Each row is a point on a landscape with many valleys, with its height.
From any point a ball takes the steepest step (drop divided by distance) to one of its 2 nearest points. It stops when none of these is lower. Distance is the straight distance between rows; heights are no part of it.
(643): [100, 79, 109, 101, 101, 94, 83, 103, 100, 92, 96, 132, 90, 88, 109, 88, 110, 103, 128, 124, 103, 82, 109]  h=437
(314): [121, 137, 95, 114, 114, 89, 97, 125, 91, 115, 86, 97, 110, 118, 85, 107, 111, 115, 118, 121, 101, 108, 114]  h=116
(598): [102, 137, 103, 95, 123, 88, 129, 88, 102, 109, 113, 85, 115, 117, 115, 122, 90, 106, 98, 89, 89, 116, 99]  h=461
(54): [89, 88, 85, 89, 80, 84, 99, 83, 109, 117, 108, 94, 106, 117, 94, 103, 89, 102, 77, 104, 92, 102, 115]  h=678
(512): [111, 85, 92, 117, 118, 104, 113, 78, 101, 85, 85, 106, 75, 61, 89, 85, 114, 106, 119, 84, 74, 96, 120]  h=306
(411): [93, 78, 79, 93, 91, 125, 99, 106, 105, 99, 120, 103, 102, 110, 110, 125, 77, 87, 111, 123, 64, 88, 116]  h=412
(315): [99, 86, 123, 93, 115, 107, 102, 96, 110, 96, 127, 97, 65, 71, 123, 115, 106, 116, 86, 91, 120, 119, 79]  h=588
(645): [97, 91, 87, 85, 90, 139, 89, 121, 138, 104, 145, 108, 117, 120, 105, 112, 83, 84, 99, 121, 89, 95, 113]  h=477
(599): [94, 112, 102, 73, 94, 130, 79, 121, 143, 96, 128, 118, 124, 120, 123, 110, 98, 87, 98, 116, 124, 82, 98]  h=523
(475): [109, 120, 90, 117, 107, 90, 107, 121, 83, 95, 102, 107, 104, 122, 104, 101, 88, 96, 96, 105, 93, 115, 119]  h=226
(600): [121, 105, 79, 95, 103, 99, 108, 66, 105, 115, 101, 99, 110, 143, 122, 114, 88, 90, 72, 65, 97, 97, 100]  h=468
(740): [127, 100, 80, 113, 106, 115, 85, 136, 108, 102, 132, 103, 92, 127, 95, 104, 106, 92, 76, 115, 92, 96, 138]  h=292
(18): [94, 81, 113, 90, 119, 75, 100, 105, 86, 138, 102, 112, 74, 98, 103, 98, 114, 116, 88, 102, 79, 113, 92]  h=669
(717): [85, 108, 110, 96, 95, 76, 131, 110, 92, 106, 91, 79, 106, 87, 111, 130, 99, 103, 94, 126, 99, 116, 81]  h=244
(723): [111, 94, 88, 121, 117, 97, 111, 78, 104, 95, 98, 110, 102, 65, 107, 89, 88, 110, 123, 111, 94, 119, 130]  h=357
(750): [100, 92, 116, 113, 107, 93, 110, 150, 94, 87, 93, 113, 90, 91, 92, 103, 111, 103, 103, 134, 124, 118, 99]  h=377
(639): [108, 109, 125, 107, 105, 95, 80, 81, 85, 97, 99, 110, 110, 100, 125, 89, 104, 95, 83, 75, 134, 119, 72]  h=387
(184): [107, 125, 94, 89, 119, 123, 113, 99, 107, 105, 107, 87, 99, 105, 108, 124, 90, 111, 128, 96, 79, 104, 104]  h=520
(423): [69, 82, 122, 77, 110, 88, 110, 72, 99, 106, 114, 90, 100, 77, 108, 83, 93, 114, 88, 93, 88, 114, 74]  h=699
(290): [100, 115, 94, 78, 87, 99, 75, 98, 124, 110, 116, 109, 109, 132, 110, 110, 106, 99, 106, 115, 106, 83, 103]  h=562
(592): [101, 101, 88, 107, 111, 73, 112, 70, 75, 119, 84, 103, 97, 87, 96, 97, 100, 103, 95, 71, 76, 96, 106]  h=758
(793): [126, 138, 84, 114, 114, 87, 118, 75, 98, 104, 103, 81, 113, 128, 113, 118, 103, 104, 67, 73, 114, 116, 100]  h=397
(169): [105, 93, 99, 99, 83, 89, 71, 105, 107, 118, 80, 94, 100, 100, 105, 107, 107, 113, 104, 131, 123, 84, 80]  h=347
(115): [89, 116, 97, 82, 78, 125, 90, 96, 130, 78, 99, 88, 110, 84, 78, 94, 104, 92, 105, 91, 123, 68, 100]  h=605
(11): [117, 73, 89, 95, 93, 82, 65, 86, 104, 145, 92, 107, 86, 108, 89, 90, 107, 109, 86, 98, 98, 91, 103]  h=522
(530): [104, 90, 116, 96, 133, 100, 80, 114, 98, 137, 110, 122, 99, 105, 102, 77, 103, 117, 110, 106, 89, 130, 101]  h=730
(41): [96, 101, 108, 104, 97, 87, 104, 100, 103, 123, 76, 76, 101, 69, 104, 113, 108, 121, 108, 129, 114, 102, 73]  h=301
(663): [81, 114, 121, 82, 84, 102, 82, 101, 105, 117, 85, 77, 119, 112, 97, 86, 106, 100, 91, 86, 113, 89, 40]  h=647
(453): [93, 86, 115, 117, 102, 122, 80, 92, 84, 97, 77, 103, 117, 82, 113, 77, 77, 98, 124, 86, 105, 116, 67]  h=241
(551): [74, 101, 120, 95, 92, 98, 127, 137, 84, 90, 89, 93, 112, 108, 103, 109, 88, 86, 103, 115, 95, 129, 81]  h=314
(785): [111, 78, 114, 122, 114, 99, 105, 124, 103, 105, 88, 98, 80, 61, 79, 96, 109, 122, 101, 114, 113, 116, 96]  h=441
(250): [92, 74, 89, 99, 78, 125, 113, 130, 100, 90, 109, 77, 80, 102, 94, 136, 98, 76, 80, 115, 81, 87, 93]  h=348
(778): [91, 84, 117, 93, 113, 119, 107, 115, 117, 89, 143, 98, 84, 90, 112, 101, 96, 90, 77, 88, 99, 121, 98]  h=633
(647): [85, 139, 102, 92, 93, 92, 129, 80, 109, 75, 95, 83, 122, 77, 105, 117, 103, 107, 121, 114, 112, 93, 93]  h=572
(158): [79, 88, 117, 98, 107, 116, 112, 106, 87, 92, 93, 104, 122, 101, 108, 86, 72, 87, 119, 90, 93, 131, 85]  h=287
(582): [108, 106, 93, 118, 101, 87, 109, 80, 89, 56, 103, 125, 85, 87, 115, 98, 113, 89, 112, 109, 87, 80, 142]  h=407
(637): [99, 114, 91, 107, 72, 96, 101, 104, 103, 99, 60, 71, 119, 91, 69, 105, 111, 105, 106, 111, 116, 82, 78]  h=609
(238): [88, 103, 107, 89, 76, 108, 81, 94, 107, 87, 86, 87, 97, 97, 85, 92, 109, 100, 103, 82, 123, 63, 64]  h=624
(694): [120, 134, 95, 92, 107, 114, 77, 90, 123, 85, 131, 120, 102, 100, 111, 102, 105, 104, 124, 106, 122, 81, 129]  h=521
(782): [86, 94, 80, 85, 65, 111, 105, 87, 107, 87, 103, 88, 112, 125, 91, 103, 84, 78, 90, 95, 78, 76, 109]  h=639
(286): [120, 118, 100, 102, 96, 101, 84, 79, 99, 71, 112, 118, 88, 92, 100, 85, 111, 94, 107, 85, 130, 81, 124]  h=487
(628): [116, 91, 85, 117, 94, 105, 107, 111, 88, 73, 110, 91, 70, 92, 89, 106, 108, 91, 80, 92, 107, 90, 123]  h=102
(234): [97, 147, 98, 99, 81, 93, 119, 94, 106, 95, 89, 72, 130, 104, 77, 111, 110, 95, 97, 103, 116, 97, 99]  h=589
(438): [101, 105, 120, 109, 87, 93, 84, 106, 93, 85, 92, 110, 113, 94, 94, 85, 101, 90, 84, 101, 144, 108, 86]  h=358
(22): [107, 92, 90, 122, 111, 100, 96, 133, 91, 88, 130, 100, 101, 124, 99, 83, 90, 86, 68, 92, 90, 115, 130]  h=156
(625): [97, 98, 118, 113, 86, 90, 103, 124, 85, 69, 70, 104, 99, 94, 88, 101, 117, 93, 107, 120, 133, 94, 87]  h=322
(24): [100, 102, 104, 94, 103, 104, 87, 67, 98, 116, 95, 98, 107, 123, 122, 98, 95, 95, 81, 64, 104, 114, 74]  h=421
(15): [77, 93, 97, 85, 93, 105, 109, 92, 95, 85, 102, 114, 107, 109, 125, 116, 72, 90, 122, 104, 76, 95, 105]  h=352
(493): [107, 87, 93, 101, 105, 104, 104, 95, 93, 94, 92, 92, 66, 86, 65, 85, 123, 100, 97, 78, 83, 84, 115]  h=233
(736): [113, 96, 96, 103, 84, 105, 103, 135, 95, 86, 96, 88, 81, 107, 90, 126, 109, 92, 82, 104, 117, 98, 95]  h=231
(758): [79, 70, 86, 83, 75, 100, 109, 113, 95, 104, 92, 86, 83, 97, 106, 123, 97, 96, 102, 110, 68, 70, 79]  h=436
(436): [80, 82, 115, 87, 117, 107, 115, 93, 124, 112, 135, 93, 106, 90, 92, 75, 80, 108, 83, 82, 83, 125, 100]  h=672
(414): [94, 128, 99, 88, 92, 103, 96, 84, 114, 79, 101, 112, 123, 96, 111, 106, 97, 99, 140, 120, 109, 83, 116]  h=552
(545): [76, 96, 119, 91, 101, 88, 108, 85, 86, 104, 86, 79, 87, 78, 95, 97, 109, 107, 88, 86, 108, 93, 58]  h=717
(729): [91, 112, 106, 82, 101, 123, 101, 110, 110, 81, 106, 96, 94, 95, 95, 105, 109, 100, 121, 92, 97, 93, 92]  h=573
(505): [101, 112, 104, 92, 91, 106, 76, 112, 101, 106, 89, 121, 118, 126, 77, 70, 111, 89, 118, 99, 106, 94, 105]  h=643
(109): [79, 111, 117, 83, 118, 84, 106, 65, 104, 119, 126, 112, 123, 121, 112, 76, 89, 102, 94, 82, 73, 116, 104]  h=800
(664): [84, 71, 88, 102, 84, 90, 106, 107, 75, 115, 68, 97, 88, 82, 113, 116, 89, 98, 99, 100, 89, 95, 77]  h=506
(651): [108, 97, 90, 105, 105, 90, 106, 100, 107, 123, 103, 82, 102, 105, 77, 88, 98, 112, 73, 94, 100, 118, 108]  h=641
(59): [118, 90, 99, 108, 116, 103, 110, 115, 104, 109, 118, 88, 69, 68, 107, 120, 97, 121, 87, 99, 110, 117, 106]  h=519
(369): [111, 64, 103, 130, 107, 100, 89, 87, 98, 89, 77, 125, 98, 65, 107, 83, 97, 108, 128, 115, 117, 99, 115]  h=399
(574): [116, 109, 99, 114, 106, 116, 91, 107, 89, 62, 110, 129, 87, 109, 97, 92, 107, 85, 120, 99, 99, 83, 128]  h=448
(95): [105, 113, 87, 89, 87, 121, 91, 96, 113, 95, 104, 109, 123, 137, 94, 96, 92, 80, 113, 91, 90, 89, 115]  h=604
(348): [102, 82, 96, 91, 101, 97, 67, 85, 110, 124, 92, 116, 93, 93, 82, 72, 105, 119, 127, 112, 91, 82, 107]  h=476
(685): [93, 77, 84, 114, 104, 89, 117, 82, 83, 79, 89, 120, 87, 87, 98, 82, 98, 86, 109, 95, 64, 94, 126]  h=359
(632): [127, 141, 98, 116, 108, 107, 104, 100, 83, 100, 81, 92, 117, 127, 111, 123, 100, 96, 98, 76, 117, 114, 91]  h=332
(609): [85, 90, 108, 94, 90, 65, 106, 66, 77, 100, 81, 100, 79, 86, 104, 87, 116, 103, 91, 90, 96, 84, 95]  h=735
(806): [86, 113, 106, 104, 114, 80, 122, 73, 80, 98, 99, 106, 122, 101, 97, 76, 89, 103, 108, 89, 74, 116, 114]  h=782
(429): [98, 69, 94, 116, 116, 85, 118, 117, 73, 128, 87, 110, 81, 75, 113, 109, 92, 109, 90, 98, 84, 119, 97]  h=587
(634): [126, 78, 87, 107, 98, 104, 83, 97, 112, 143, 93, 86, 108, 125, 87, 96, 103, 106, 67, 91, 121, 113, 92]  h=583
(46): [122, 118, 88, 116, 114, 104, 92, 145, 101, 106, 106, 98, 94, 122, 70, 94, 123, 108, 104, 117, 89, 92, 127]  h=238

Where does a ball stop that starts at each point below?
(609): (625)
(109): (625)
(290): (453)
(286): (628)
(651): (628)

Call two points neighbours if one is among the 2 nearest of the other. Go from one point of each pair to the other, from neighbour to neighbour, staying as low as possible. Name the highest point that can't be avoided.
(632), (453): (600)
(717), (453): (551)
(625), (717): (639)
(314), (22): (475)

For each start below, name every point that the ball comes to, in order.
(806): (592) > (609) > (545) > (423) > (436) > (778) > (315) > (59) > (785) > (750) > (625)
(234): (647) > (414) > (694) > (286) > (574) > (582) > (685) > (512) > (493) > (628)
(530): (348) > (643) > (369) > (723) > (512) > (493) > (628)
(18): (429) > (664) > (758) > (250) > (736) > (628)
